Points on a hilly landscape, in no order, each with its height.
A ball rolls from a point to whichever of its 2 nearest points has the largest drop for the distance, and stops where none of them is lower. Distance is the straight distance between rows; heights are no part of it.
z732 height 349: [-19.8  45.1  -1.5 -17.9 -14.5 -20.0   7.2  32.4 -10.0 -31.2  35.2 -27.6
   2.7   7.0  11.7   3.3  16.6  25.6  -2.7  -0.6   0.9 -19.7   2.3  30.1
  27.7  13.3]
z724 height 507: [-36.2 -22.3 -24.9  36.2  44.4  -1.0  -5.1 -24.6  11.6   5.3   9.4  -0.5
   3.8  24.3  -6.3 -16.6  19.7   8.1  12.8  -2.5 -19.7  -7.6  34.5 -40.8
 -29.2  19.4]
z914 height 368: [ 55.2  18.3  25.4  -7.4 -43.2  27.8  30.8  -9.8  21.6  28.6  26.9  17.0
  -3.0 -20.5  13.7 -34.9 -41.5 -37.3   6.8 -17.1  15.4  16.1 -14.3   9.3
  33.5 -32.0]
z274 height 150: [  4.8  13.3   1.0   1.5  17.7  -8.4   6.6 -36.4  14.3  20.4  11.2  18.4
  -6.3  12.1 -13.9  -3.2  -1.8   4.6  10.2   8.8  15.4 -21.2  -8.0 -31.1
 -21.1  33.0]
z111 height 190: [  0.4  29.0  18.1  12.1 -52.9 -16.2  31.8  30.2  -2.0   3.0  46.5  -6.8
  -0.4  -6.1  27.4  -3.6   2.3 -10.0  11.2  22.9  10.0 -21.3   2.9  38.9
  28.9 -17.9]
z192 height 543: [ 16.7   4.4 -30.4  -8.9   1.4  40.0   1.8   3.5  35.0  31.4 -11.1   4.7
  16.1  18.5 -11.5  -1.1  21.6  -6.9  10.1 -31.1  -1.3  16.7   8.7 -56.4
 -12.4   9.8]
z664 height 125: [ 22.0  39.1   2.4 -49.2 -16.2  18.3 -26.5  -5.9  -8.8 -39.0  -4.0   6.2
  12.3   9.1 -13.6 -32.2 -28.3   6.6  -0.1 -22.0  40.0  18.5 -32.7  37.3
  15.4 -23.6]
z245 height 326: [-30.0  -4.4   5.8  17.4  28.0 -33.0  13.3  12.1 -27.1   2.9  16.5 -19.5
 -28.3 -10.5  -8.1  35.1   2.6   3.7  -0.4  22.2 -22.2 -15.9  15.2  11.9
 -17.3  16.8]
z501 height 276: [-27.5   8.8  -9.1  15.5 -38.3  -8.9   6.2  38.4  11.1  -9.9  24.0 -26.5
 -14.3 -31.1  37.4  -0.7  41.8  15.8  20.7   9.7 -16.3 -21.8   0.2   3.3
  38.2   9.8]
z561 height 643: [-20.8   6.9  -2.4 -21.9 -21.2  -5.2 -33.7  -3.9   3.6 -35.6   4.1  -4.6
 -10.5 -20.6  11.3 -31.7  12.1  18.8   9.5   4.8  23.5 -15.7 -44.1  11.2
  30.3  14.8]
z993 height 490: [-18.2   0.1 -36.7 -34.9  11.7  17.3 -39.4  12.1  -8.8 -30.0 -30.8 -14.9
  36.0  31.1 -21.8  23.9  11.9  13.7 -24.3 -40.1   4.2  39.8   3.5  -9.7
 -13.0   0.6]
z216 height 376: [-39.8  -5.4 -32.0  -8.0  -9.4   5.5 -35.3  13.3  14.3 -25.1  -5.3 -24.2
  -9.4 -21.5   7.7 -21.8  40.4  13.2  18.9 -13.4  -6.4  -2.5 -11.9 -17.2
  22.9  17.9]
z619 height 320: [-19.7  21.9 -10.9  -3.5 -20.9  -3.3   1.7  36.6   5.9   6.2  23.3 -28.1
 -33.0 -38.7  11.2   0.2  12.0  -6.6  31.6   4.5 -10.1 -10.0  -2.8   3.8
  21.5  12.5]
z310 height 520: [ 21.6   3.9  18.7  -4.3 -12.3 -30.6   4.9   7.5 -16.4  20.1  -8.9   3.5
 -28.5 -33.8  -6.7  16.3 -12.6 -23.4  -0.8  20.7   6.7   0.2 -19.5  20.1
   3.8   1.5]
z803 height 193: [  1.6  40.6 -10.6 -30.5  16.5  -4.2  -5.9  17.1 -18.4 -36.5   6.6 -16.6
  32.1  45.9 -20.8  31.8   3.3  31.9 -30.7 -24.7  -0.3   0.6  15.3  14.3
 -13.2  12.1]
z810 height 221: [ 15.6  33.4  28.1   2.6   1.4   4.1  44.6 -16.8  -8.4  13.8  31.8  16.1
   0.5  11.3   5.9 -23.4 -40.0 -21.0  16.7  19.8   6.7 -14.9  15.4  28.5
   2.5 -17.0]
z11 height 431: [ 40.0  24.6  -5.5 -17.8 -21.0  12.8  15.2  42.5  -0.9  10.5 -12.6  -2.2
  15.4  15.0  -9.2  32.6   4.2  -1.7  -9.4 -17.3  -3.2  17.4  15.2   2.6
  -2.5 -18.0]
z703 height 356: [ 22.8  -3.2   3.8  -2.3 -10.5 -24.3 -10.7  38.1 -30.2 -11.6 -29.3 -12.2
   9.3  13.9 -24.0  69.2   5.5  22.1 -46.9  -1.4   2.8  19.8  -7.2  23.6
 -22.3  -8.9]
z215 height 352: [-22.4  17.9  -8.6 -11.8   4.5 -15.6   0.2  26.9 -12.3   6.4  15.6 -30.2
 -46.8 -47.9  -8.8   3.7  -4.0 -28.3  23.9  -2.9 -23.9   3.5   1.6  12.7
  11.0  20.4]
z404 height 375: [  5.3 -37.0  28.2  34.3  -5.4 -10.5   7.5   2.0  -5.6   5.9 -11.4  12.3
  -0.5  -3.8  20.6  15.0   4.7   7.9  -9.6  37.3  -8.0  -9.4  -4.9  13.4
  -5.7 -22.4]
z632 height 154: [-11.5 -37.2  12.6  16.6  10.6  21.9 -12.5 -16.0   5.9 -14.3 -28.1  10.9
  12.3   4.1  19.4 -32.2  -1.3  -2.5   8.2  11.4  -6.2   9.3   9.6   7.5
  -1.3 -34.0]
z243 height 191: [-12.6   9.0 -12.0  -6.1  21.6 -37.6 -13.4  -5.8 -13.3   6.8   2.7  -7.8
 -18.6  -0.4 -30.1  38.8  10.1   4.2  -6.7  -1.9   7.2  -6.8 -15.1 -16.3
 -23.9  40.8]
z953 height 312: [  9.4 -16.4   5.4  -1.8  -4.3 -26.2 -28.5   8.3 -27.3 -12.2 -38.7  -1.7
   0.9  -1.8 -20.9  52.0   0.5  12.9 -40.3   6.1  17.3  15.1 -28.9  16.7
 -19.7  -1.5]
z127 height 478: [ 39.1 -13.7  28.2  18.0 -36.5   8.0  15.2 -19.2  17.9  31.8  -2.0  31.5
   5.5 -19.7  27.8  -4.6 -12.8 -22.6   8.3  19.8   8.3  -5.2 -18.3  -6.3
  18.9 -21.0]
z839 height 166: [  4.4 -23.9  -6.7  24.7 -24.2  22.3  17.6  36.2  16.0  19.7 -12.9  -7.3
  16.1  13.2  24.2  28.6  39.2   8.2   1.7   5.1 -25.8   1.5  25.6 -18.5
   2.1 -22.3]
z650 height 248: [-22.6 -29.5   3.8  40.6   6.7 -34.5 -13.3 -29.0   9.4  -4.1  11.0  14.3
  -8.1  -7.5   8.9   0.7  32.1  41.3  -4.5  32.7   5.1 -42.3 -17.6 -30.0
  -7.3  41.0]
z786 height 281: [-26.8 -19.7  -7.6  45.7   4.5   9.9  25.4  -8.5  19.5   7.4  25.8   5.4
   6.0   2.7  30.2 -12.0  26.6  18.9  27.7  20.4 -21.5 -33.7  28.4 -26.1
   2.0  10.5]
z895 height 501: [ 38.0 -10.8  42.2  22.4 -21.2 -29.4  25.4 -16.9  -4.0  35.4   3.7  26.9
 -21.5 -31.7  14.2   9.4 -22.6 -25.4   2.9  33.9  12.3 -12.5 -21.7  14.7
   7.6  -4.9]
z647 height 530: [  0.1 -15.9 -28.1   4.2   7.3  22.4 -16.7 -18.4  34.1  16.5 -20.7  10.7
  21.6  24.6  -8.1 -10.8  23.1   8.5   3.0 -16.9   2.7   9.8   6.0 -54.6
 -19.6  14.0]
z79 height 359: [  8.3 -16.5  -1.5  28.5  11.9   9.7  22.8  -2.9  11.8  27.0  -1.5  10.4
   8.6  29.6  -1.5  25.9  13.8  13.8  -4.7   9.1 -13.6  -6.9  21.7 -35.8
 -29.3   2.2]
z908 height 264: [-34.4 -13.6   5.4   2.3  11.0 -16.6 -12.2  10.1 -20.5 -25.8  -4.6 -17.4
 -17.5 -18.8   6.1  -8.7   3.1  -1.7   8.3  16.0  -7.7  -4.9   1.9  36.6
  11.9  -6.5]
z773 height 630: [ -9.3   1.7  10.3  -5.8 -27.8   7.7 -10.2   3.7  12.4 -26.7   8.7   1.7
   7.1   0.6  25.6 -24.2   4.9   8.3   7.0   9.4  15.3 -10.3 -20.6  19.1
  29.2 -14.7]
z450 height 244: [ 10.2  18.0  30.6  21.8  -6.2  -6.0  55.0 -14.9   0.1  32.4  40.4  10.7
 -14.5 -16.4  20.1 -20.2 -36.9 -32.8  22.0  25.5 -11.2 -23.2  13.1  27.9
   8.7  -4.4]
z45 height 403: [  7.3 -18.7  17.7  20.6  -4.8  -2.7  15.8  23.3 -17.1   0.7 -10.6  -0.1
   2.6   9.8   8.7  17.5  -3.6  -0.4 -12.0  22.6  -6.2   5.8  12.3  27.6
  -4.9 -34.8]
z774 height 179: [-14.1  32.2  10.7 -11.3  31.9 -44.3  -2.2   2.6 -41.9 -25.3  23.3 -14.7
 -11.1   9.8 -26.8  42.0 -15.4   9.7 -20.1   6.9  10.4 -17.5   1.6  35.4
 -14.2  27.7]
z693 height 613: [  3.5  11.7   5.2 -15.8 -54.3  19.3  -8.8  22.9  18.5 -29.7  16.6   0.8
  31.8   8.3  34.4 -24.9  24.3  23.2  -2.5  -4.8  19.7  -4.1 -20.5  16.5
  41.9 -23.1]
z285 height 213: [-12.7   0.6 -22.1 -17.4  20.3 -29.8 -39.4 -25.6  -9.0   5.2 -11.8   1.2
  -6.7  -3.7 -34.7  16.7   2.4  -5.8  -6.8 -18.2  24.0   9.2 -30.4 -24.9
 -23.6  46.9]
z466 height 231: [-11.9  14.8   4.8  24.9 -54.1 -14.0  28.3  42.9   6.2   4.6  38.9 -16.3
  -7.4 -21.4  39.2   9.4  26.3   1.0  17.6  23.5  -8.7 -24.0   4.0  20.9
  36.7  -2.3]
z980 height 385: [ 15.5 -45.0   2.2  36.2   9.2   5.1   6.0 -14.0  13.2  35.7 -27.4  18.1
  -2.7   3.5  -3.5  16.0   6.8  -3.8 -13.0  13.5 -15.6  10.4   9.1 -38.8
 -33.8  -4.2]
z989 height 574: [ -2.5  21.1 -24.9  -9.3 -30.1  46.7  13.3  30.5  39.1   4.7  21.4  -6.8
  22.0  19.1  20.1  -8.0  37.0  13.8  20.3 -23.0  -6.5  -2.8  16.0 -29.5
  23.3  -5.0]
z437 height 409: [ -3.3  -4.7   2.9 -15.1  18.8   0.7  10.4  -6.2   1.9  16.6  12.7 -10.3
 -52.1 -56.0 -12.9 -42.8 -37.9 -45.1  17.2 -24.3 -24.1  10.9  -1.4   0.7
  17.1  19.5]
z500 height 399: [-58.6  -2.0 -34.9 -14.9  14.3 -13.9 -46.1  11.4  -9.3 -34.7   2.9 -34.8
 -13.5 -21.1  -2.9  -5.9  36.4   5.6  11.6 -24.3 -10.8   2.6  -5.5 -10.0
  13.6  30.9]
z290 height 214: [-31.2 -44.3   3.8  14.0  12.1  -6.1 -30.5 -12.3  -6.8 -30.7 -24.8   0.0
  -6.6 -19.2  12.7 -25.9   4.4   1.5   2.7  19.2  -1.3  -2.2  -7.9  16.6
   5.8 -15.8]
z497 height 303: [-48.5 -22.0  -5.8   1.7  37.4  -7.1 -20.9   7.3 -21.7 -22.9  -9.3 -25.0
 -23.3 -29.7   3.1 -20.1  -5.5 -27.7  18.2  -0.9 -22.9  10.4  18.9  27.1
   1.4 -11.4]
z777 height 327: [-29.5  37.7  10.0  -8.1   3.4 -32.3  10.5  20.7 -28.7 -31.9  36.3 -25.3
 -10.1   3.9   2.5  -1.3  -9.6   7.0   3.4  15.4   0.9 -21.4   7.6  53.8
  19.0   6.9]
z284 height 495: [-40.2 -16.2 -17.3  23.1  33.7   2.5  11.5   4.6  -2.6  -0.1   8.7 -19.8
  -6.2   9.7   2.2   1.5  18.6   7.7  13.6   3.2 -31.3  -7.7  39.7 -10.0
 -13.7   5.5]
z414 height 391: [ 40.2  27.8  22.3  -8.1 -64.4  29.3  23.2  -9.1  33.8  21.9  58.1  19.6
   4.5 -19.3  24.0 -26.6 -24.6 -25.0  23.0  -7.4  29.2  -2.2 -14.6   9.5
  31.4 -24.9]
z568 height 196: [-17.3 -14.6  14.8  16.3  29.0  -3.9   3.3 -53.3  -1.6  -4.2   9.8  26.2
  -7.6  -1.2   6.6 -46.1 -24.3  -0.4  20.7  27.7   9.5 -31.7  -0.5   3.8
 -11.2   7.6]
z531 height 398: [ 19.6  44.7  -4.8 -14.8 -24.0  -8.1  19.3  57.2 -11.3  -6.2  11.5 -20.1
   7.6  17.2  -9.3  27.7   2.6   1.0  -2.6  -8.8  -0.2   0.3  18.6  31.1
   1.5 -10.4]
z41 height 557: [  0.8  26.3 -28.5 -12.8  -3.3  33.6  15.9  19.2  25.1  19.6  12.6 -10.1
  12.9  28.3  -6.4   9.1  27.5   6.0  15.8 -23.5  -7.9  -0.7  25.6 -41.4
  -3.2  10.4]
z904 height 404: [ 44.0  22.4  -7.6 -16.5 -22.4 -10.5   6.7  56.5 -14.5   9.2 -25.2 -10.4
  13.7   6.8 -27.3  65.5   7.2   6.9 -25.2 -18.5   1.2  24.0   0.7  11.5
 -16.1  -2.2]
z883 height 68: [ 19.3  26.9  -8.7 -50.7  -7.2  27.7 -40.6 -34.5   7.1 -21.4 -11.7  14.9
  11.5   6.9 -19.3 -39.1 -30.8   2.9   3.0 -28.5  43.9  26.3 -36.9   4.8
   5.9 -13.5]
z565 height 181: [ -2.1 -20.7  -2.9  -3.6  15.5  17.0 -20.5 -22.9  -2.5 -10.9 -36.3   6.8
  11.9  14.7  -5.5 -17.4 -15.2  -8.1  -8.7  -1.5   5.4  22.1  -0.6   2.2
 -13.8 -22.8]
z289 height 263: [ 23.9  27.9   2.7 -26.0  -0.4   5.0   1.4 -11.4  -5.3  -0.4  -2.6  12.0
   2.5  16.1 -17.4   0.3 -18.7  -1.6   2.7  -8.7  21.5   6.6 -10.6   9.5
  -5.4  -3.4]
z196 height 332: [ 20.0   9.6   8.9  10.6   9.7  -6.9  36.1  18.8  -5.3  37.4   6.6   0.5
  -8.8  12.3 -10.8  42.5  -2.2  -3.3  -5.4  10.8 -12.5  -3.8  22.5 -13.8
 -24.3   8.3]
z27 height 329: [ 70.0  16.7  23.5 -17.7 -29.4   7.4  33.0  -0.5   0.2  31.7  -1.3  13.0
 -19.8 -27.3 -12.6 -18.6 -53.9 -36.6 -13.2 -27.3  14.4  23.4 -27.5   4.0
  28.1 -13.4]
z329 height 459: [-15.1  18.1 -37.7 -47.9  -5.5  16.1 -43.8  32.3  -7.5 -39.1 -15.5 -23.2
  25.8   5.9 -19.0  11.1  20.6  15.7 -11.4 -45.7   9.9  30.6 -14.8   2.6
  10.3   6.1]
z185 height 466: [ 27.7   9.0 -21.4 -24.8  -6.8  38.7   3.8  24.2  12.7  19.5 -21.7  -2.4
  11.4   8.9 -12.7   9.3   3.6 -15.7   1.2 -33.2 -10.3  33.3  16.2 -20.9
  -5.5 -13.6]
z782 height 171: [ -0.9  15.6   3.5   3.0  26.8 -32.0   5.6 -29.1 -10.3  18.3  12.1  11.2
 -13.1  10.7 -28.6  29.4  -5.6  12.1 -10.2  16.9  13.1 -22.5 -13.9 -19.6
 -31.3  46.5]
z813 height 142: [ 25.2  25.9  16.3  15.8 -52.4  -6.3  41.7  35.8  -0.6   5.0  31.1  -0.7
  21.0  20.7  22.8  18.1   6.1   0.1  -6.7  17.3   7.0 -16.0  18.1  33.4
  17.2 -27.8]
z432 height 176: [ 26.3 -33.6   9.0  -5.3  23.6  -6.1 -18.5 -52.1  -5.4  14.6 -47.2  21.4
 -15.8 -22.8 -21.4 -27.8 -43.4 -33.7 -19.2 -11.3   7.4  26.6 -23.5 -16.3
  -5.6  -3.2]
z239 height 417: [ 28.7 -58.5  13.0  29.9   9.0   6.9   2.4 -25.5   7.4  28.4 -47.3  23.2
  -3.7 -12.4   9.2  -8.2 -16.5 -19.2 -17.1  12.1 -15.4  21.5   1.3 -21.7
 -15.9 -24.9]
z550 height 515: [-13.8 -16.9 -32.5  -7.2  20.2  28.4 -19.6   7.8   7.5  -9.5 -31.8 -11.4
  33.3  45.2 -13.6  15.0  16.2  14.7 -21.0 -29.2  -9.9  33.9  25.4 -25.0
 -23.2  -7.3]
z727 height 348: [ -7.1 -16.0  20.3  28.4  11.5 -30.3   9.4  -3.5 -15.2   8.0   2.7   5.2
 -21.1  -6.6  -1.2  26.6   3.7   9.0  -7.3  35.0  -6.5 -20.8  -6.6   3.8
 -15.8   6.7]
z32 height 197: [  9.9  49.1   6.1 -11.4  11.1  16.5  37.8 -15.8   8.7  15.3  37.3  11.1
  -0.4  23.3  -3.9 -14.3 -25.9  -7.7  20.6   0.0   6.9 -19.0  16.1  -2.1
  -4.0  10.8]
z511 height 347: [-21.7 -32.3  -9.9  -8.4  24.5  13.6 -23.0  -0.6  -3.0  -4.6 -27.5 -13.5
 -23.4 -36.9  -0.7 -37.9  -8.4 -41.8  15.0 -17.5 -25.9  26.3  11.3   5.0
   4.9 -13.7]
z807 height 387: [ -4.8 -32.2  -3.6  -4.6  11.7  15.4  -9.1  -8.0  17.7  10.4 -12.1  -0.5
 -32.9 -50.4   4.7 -55.4 -15.6 -42.3  17.4 -18.7 -25.3  16.3   2.3 -19.5
  15.8  -1.4]
z453 height 269: [ -4.5  -6.9 -11.2  -5.5  12.1 -24.7 -39.2 -16.1 -21.4 -13.2 -24.3   1.3
  15.9  20.6 -31.3  47.7   3.9  28.3 -47.3  -8.3  21.4  17.1 -29.3  -7.3
 -30.9  26.5]
z598 height 295: [ 34.4 -27.3  -0.3  15.0 -44.4  20.6  -1.2  11.3  25.0  26.5 -35.5  20.4
  22.9   5.0  17.2  35.6  28.6  10.1 -11.7   6.8   5.8  10.4 -13.4 -34.0
  -4.7 -11.2]
z344 height 544: [ 23.9  10.6  14.8 -25.8 -14.8 -19.7  -8.3  25.7 -22.4   8.3 -12.9 -13.3
 -37.3 -52.4 -15.8   1.0 -23.1 -42.1  -1.2  -9.6  -1.0  23.8 -21.8  31.8
  18.1  -7.2]
z848 height 433: [ -6.1 -13.9   5.0   1.8   3.9   7.1   2.0  32.5 -18.2 -17.1 -20.6 -18.5
   5.3  10.9   6.9   4.7  -3.5  -9.4  -5.2   1.6 -17.1  19.7  26.2  38.7
  -0.3 -40.5]
z518 height 153: [-37.8   0.5  -4.9 -20.2  35.6   3.9 -34.7 -50.0  -3.0 -48.4   2.3   8.9
  14.9  29.6  -5.8 -47.0 -16.3  15.1   4.2  -0.7  22.0  -8.1  -4.8  10.5
  -2.1   6.1]
z842 height 344: [-31.4 -28.5 -20.7  14.5 -17.3  -9.3 -22.7  11.1  16.2 -13.3  -9.0 -15.2
  -1.8 -19.0  23.7  -5.3  55.5  27.0   9.1   6.1 -10.3 -17.3  -8.8 -25.7
  20.7  17.3]
z638 height 425: [-31.2   2.8 -30.2 -31.7   6.7 -12.5 -52.4  17.5 -18.3 -32.8 -15.8 -25.3
  -1.3 -19.6 -16.4  17.9  26.0   3.5 -10.6 -26.8   7.2  17.7 -25.7   5.4
   6.7  25.5]
z509 height 204: [  6.6  32.0  21.1 -27.1  36.0 -12.7   8.8 -31.7 -26.6 -12.5  10.7   6.7
 -15.5   9.1 -20.1 -17.8 -54.2 -20.1   5.1   3.3  16.4  -2.0   3.5  36.1
  -8.8  -1.7]
z757 height 305: [ 12.0   8.2   7.6  13.0  12.4   8.0  44.7  16.3   1.6  32.2  11.4  -2.3
  -9.4  -2.3   3.9  10.7  -9.1 -18.5   9.8   8.6 -29.8  -2.1  34.3  -0.7
  -9.2  -5.5]
z898 height 175: [ 11.5  27.9   0.0  -5.8  17.1  22.2  20.7 -37.0  24.5  27.0  28.4  21.7
   0.8  16.3  -0.6 -22.5 -16.2  -7.0  18.1  -3.9   9.9 -18.3   5.2 -29.4
 -13.8  18.4]
z42 height 286: [ 55.6   3.2  27.7 -23.2   1.3  -7.0  16.5 -23.5 -21.1  20.5 -26.4  15.2
 -15.5 -19.5 -20.1 -12.6 -61.3 -35.0 -16.6 -16.7   7.8  27.1 -20.5  14.4
  15.1 -20.7]
z350 height 519: [-23.7 -28.5 -34.4  30.0  17.9   4.4 -29.1 -23.3  33.6   1.9 -10.7   4.9
  19.4  30.5  -8.7 -14.2  36.0  19.9  -1.9 -14.1  -5.9   2.9  15.6 -58.6
 -24.0  25.3]
z660 height 123: [ -1.1 -40.5  12.7   9.4  34.1   2.0 -20.9 -55.9  -4.8  -0.4 -41.1  18.6
  -6.7  -8.4  -9.8 -33.0 -36.4 -20.0 -10.5   4.9   0.3  16.7   1.0  -4.9
 -16.1 -14.3]
z543 height 480: [-34.9 -22.0 -12.1   9.9  35.0  25.1   6.9  10.4   4.5  -1.1  -5.2 -11.8
   2.7   3.7  10.3 -22.0   7.1 -12.2  25.0  -3.5 -38.3   5.7  44.7  -0.2
  -7.0 -20.7]
z225 height 236: [ 24.1 -32.9  10.8  33.2 -28.5  25.1  19.5  13.9  19.1  28.2 -19.7  18.7
  22.6  13.9  27.4  28.1  20.7   2.8  -8.8  14.7  -8.7   7.0  12.2 -20.5
  -5.5 -33.1]
z454 height 121: [-16.4  10.4  -4.2 -37.2  13.9   6.7 -38.8 -39.5  -1.6 -36.0 -12.9  10.7
   7.4  14.6 -17.0 -33.6 -18.7   5.3  -0.1  -9.9  30.5   5.1 -27.0  10.2
   2.6   7.1]
z837 height 382: [-14.9   2.6 -14.1 -17.0  26.7  -7.9   3.3   6.0  -3.0  21.5   7.7 -18.2
 -41.4 -45.6 -15.9  -8.9 -12.5 -40.4  14.2 -23.6 -27.9  11.8   7.7 -17.2
   2.9  29.0]
z556 height 177: [-34.3  -9.7   9.6   2.6  42.7  -9.7  -7.8 -51.5 -10.0 -25.5  10.4  11.4
   6.5  23.9  -4.8 -32.9 -21.1  12.9   3.5  17.0  11.5 -20.5   4.0  12.0
 -17.6   5.6]
z506 height 249: [-15.7 -33.5  -2.9  51.2  -0.3  -6.5   0.3 -36.4  26.4   5.5  23.0  33.4
   2.1 -22.4  31.2 -27.9  16.8   9.3  30.1  33.2  -6.2 -45.3  11.0 -26.0
   2.8  22.0]
z920 height 223: [-15.1 -36.4  14.2  49.9  20.0 -16.9   2.5 -40.0   6.2   2.2  14.2  26.9
  -6.2  -9.1  17.6 -16.7   1.4  18.3  14.7  39.4   0.7 -43.4  -1.4 -15.1
 -11.9  12.3]
z943 height 373: [  1.1  56.3 -11.4 -16.1 -20.7 -11.2  21.9  57.1  -7.9 -18.5  30.2 -31.0
   9.7  19.6  -5.0  30.6  21.3  27.8  -3.4 -12.4  -8.5 -13.9  19.1  17.3
   9.3  13.0]
z817 height 52: [ 14.4  -4.9   6.5  22.6 -45.3   9.7  29.2  49.4   6.3  13.7   6.2  -6.1
  18.4   6.8  31.2  22.0  25.0  -6.0   2.8  13.0 -12.9   2.8  22.1  20.2
  22.2 -37.8]
z337 height 300: [-43.0   7.5  -0.6   7.7  10.3 -29.5   6.9  27.3 -25.2 -20.1  22.1 -33.5
 -23.6 -19.3   6.4  10.7  12.9   9.0   8.0  15.9 -20.4 -18.2  12.6  28.3
  13.2  14.5]
z641 height 592: [ -2.2  20.5 -14.5 -17.0 -41.4  40.0  -3.8  20.3  36.2 -16.4  20.8  -3.3
  33.1  17.6  29.6 -15.3  36.7  28.9   7.2 -16.7  10.0  -6.1  -6.5 -14.4
  37.0  -7.3]
z134 height 238: [ -1.4 -12.2 -21.1 -16.0  11.5 -14.0 -49.9 -33.5  -2.2  -5.3 -33.4  10.5
  17.5  15.0 -35.1  20.7  -3.2   8.0 -25.4 -16.3  25.9  28.3 -36.0 -23.7
 -29.3  27.6]
z365 height 296: [ 42.7  26.4   0.6 -24.8 -23.0  32.0   6.8 -12.9  24.4  23.3   3.9  22.7
   8.5   5.5  -8.4 -10.9 -12.9  -5.9  10.0 -19.7  26.3   6.8 -18.7 -19.8
   5.6   0.0]
z438 height 274: [  1.6  -1.9  15.4  28.3   1.2  -9.0  43.8  -1.5   4.8  36.8  22.6   3.4
 -20.2 -29.6  18.4  -0.3  -6.9 -21.9  25.2  25.1 -23.9 -20.3  18.1   0.5
   2.0   7.8]
z86 height 355: [ 58.9  12.1  -9.5 -14.2 -46.9  34.8   4.2  16.4  23.8  32.2 -24.2  19.7
  31.0   9.2  -1.1  31.3  13.3   6.6  -9.3 -13.6  16.4  23.7 -21.2 -28.4
   1.6 -12.0]
z642 height 234: [ 35.6 -25.7  18.1 -19.9  13.9  10.5  -5.3 -32.3 -14.5   8.9 -48.8  11.7
 -11.3 -18.6 -13.8 -29.2 -51.0 -38.8 -18.4 -20.7  -1.4  40.0 -11.1   3.9
  14.6 -28.4]
z877 height 232: [ 16.3  33.9  -9.6 -26.8  16.8   3.7   1.8  -0.2 -17.3 -10.4   1.0   2.3
  19.5  38.8 -30.1  30.2 -10.3  11.6 -16.1 -15.6  13.3   3.3   8.1   8.4
 -24.5   4.2]
z690 height 325: [ 62.7  26.3  -5.0 -24.5 -51.8  40.6   6.1   5.5  35.6  36.8   1.4  24.1
  24.4  -1.9  -6.2  14.1   3.1   2.5   4.9 -27.4  33.6  12.6 -33.4 -31.6
   7.1   2.3]
z61 height 321: [-27.9 -28.8  11.2  44.7  33.6  -2.2  14.7 -18.9 -11.3  -6.1  14.8   2.0
  10.2  32.1   3.6   6.1   6.2  36.5 -17.9  21.0 -18.2 -22.5  18.5  -6.4
 -34.7  -3.1]
z483 height 205: [ -4.0  20.6  20.3  -6.4  44.4 -30.5  13.0 -15.5 -37.9  -6.0  16.2  -0.7
 -18.2  11.7 -24.7  21.1 -38.3 -11.7  -7.8  12.8   2.7  -8.3   7.5  35.6
 -25.2  10.8]
z676 height 147: [ -7.8  31.7  -4.1 -19.7  30.4 -34.9  -7.3  11.5 -34.2 -27.2  20.0 -14.9
  11.1  30.5 -28.2  55.4   3.4  35.2 -43.6 -13.0   9.3  -9.2   0.6  12.9
 -25.7  31.6]
z65 height 174: [ 11.7  32.9  20.3 -36.2   6.2  -6.4 -15.0 -28.4 -22.8 -32.2   4.0   8.5
  -1.9  13.8 -15.4 -33.3 -46.6  -8.6   0.2   0.8  38.9   3.2 -21.5  45.8
  10.0 -21.2]
z399 height 304: [-25.7 -23.5   9.4  46.4  20.8   7.2  33.0 -11.8   4.9  -3.6  25.1   7.3
  19.3  25.3  24.4  -8.6  14.3  33.6   2.4  24.6 -21.1 -31.0  31.9  -7.0
 -14.4 -11.4]
z936 height 313: [-37.1 -32.5 -11.2  10.5  -6.1 -22.9 -44.5  -1.5  10.3 -36.2 -13.2 -14.7
   5.2 -14.4  21.4 -12.5  52.5  48.7 -20.2   3.5  -2.5 -14.5 -21.3 -20.3
  21.3  23.1]
z970 height 277: [-27.3 -38.7   6.8  34.4   8.8 -23.9 -17.8 -12.8  -0.6 -25.9   4.1  -4.5
   8.5   4.2  20.4  -0.9  38.4  52.9 -30.3  21.9  -8.5 -25.2  -9.1 -18.1
  -1.1  11.5]
z156 height 460: [-14.7  -5.1  -3.3  -7.3  16.5  26.4  10.6  20.0  -5.1  -7.7  -9.6 -12.7
   4.4  10.6   6.4 -20.0  -7.6 -21.7  14.9  -9.0 -25.8  17.9  39.3  20.3
   2.2 -39.0]
z112 height 448: [ 34.7 -39.7  16.7  12.1 -16.8   9.3  -0.8 -13.9  15.8  25.5 -37.2  22.6
  -2.3 -22.1  16.4  -4.8 -10.9 -21.8  -5.4   9.5  -1.5  16.1 -17.3 -10.2
   4.8 -23.0]

Call two points neighbours if one is among the 2 nearest of the other. Go from one point of each pair to the other, from neighbour to neighbour, staying as low as possible. Name the highest point that can't be avoided.
z817 and z676 -> z86
z632 and z660 -> z565
z883 and z676 -> z483

Where does a ball stop that starts at each point below?
z127 -> z274
z437 -> z817
z904 -> z274
z344 -> z817
z690 -> z676
z438 -> z274
z914 -> z660
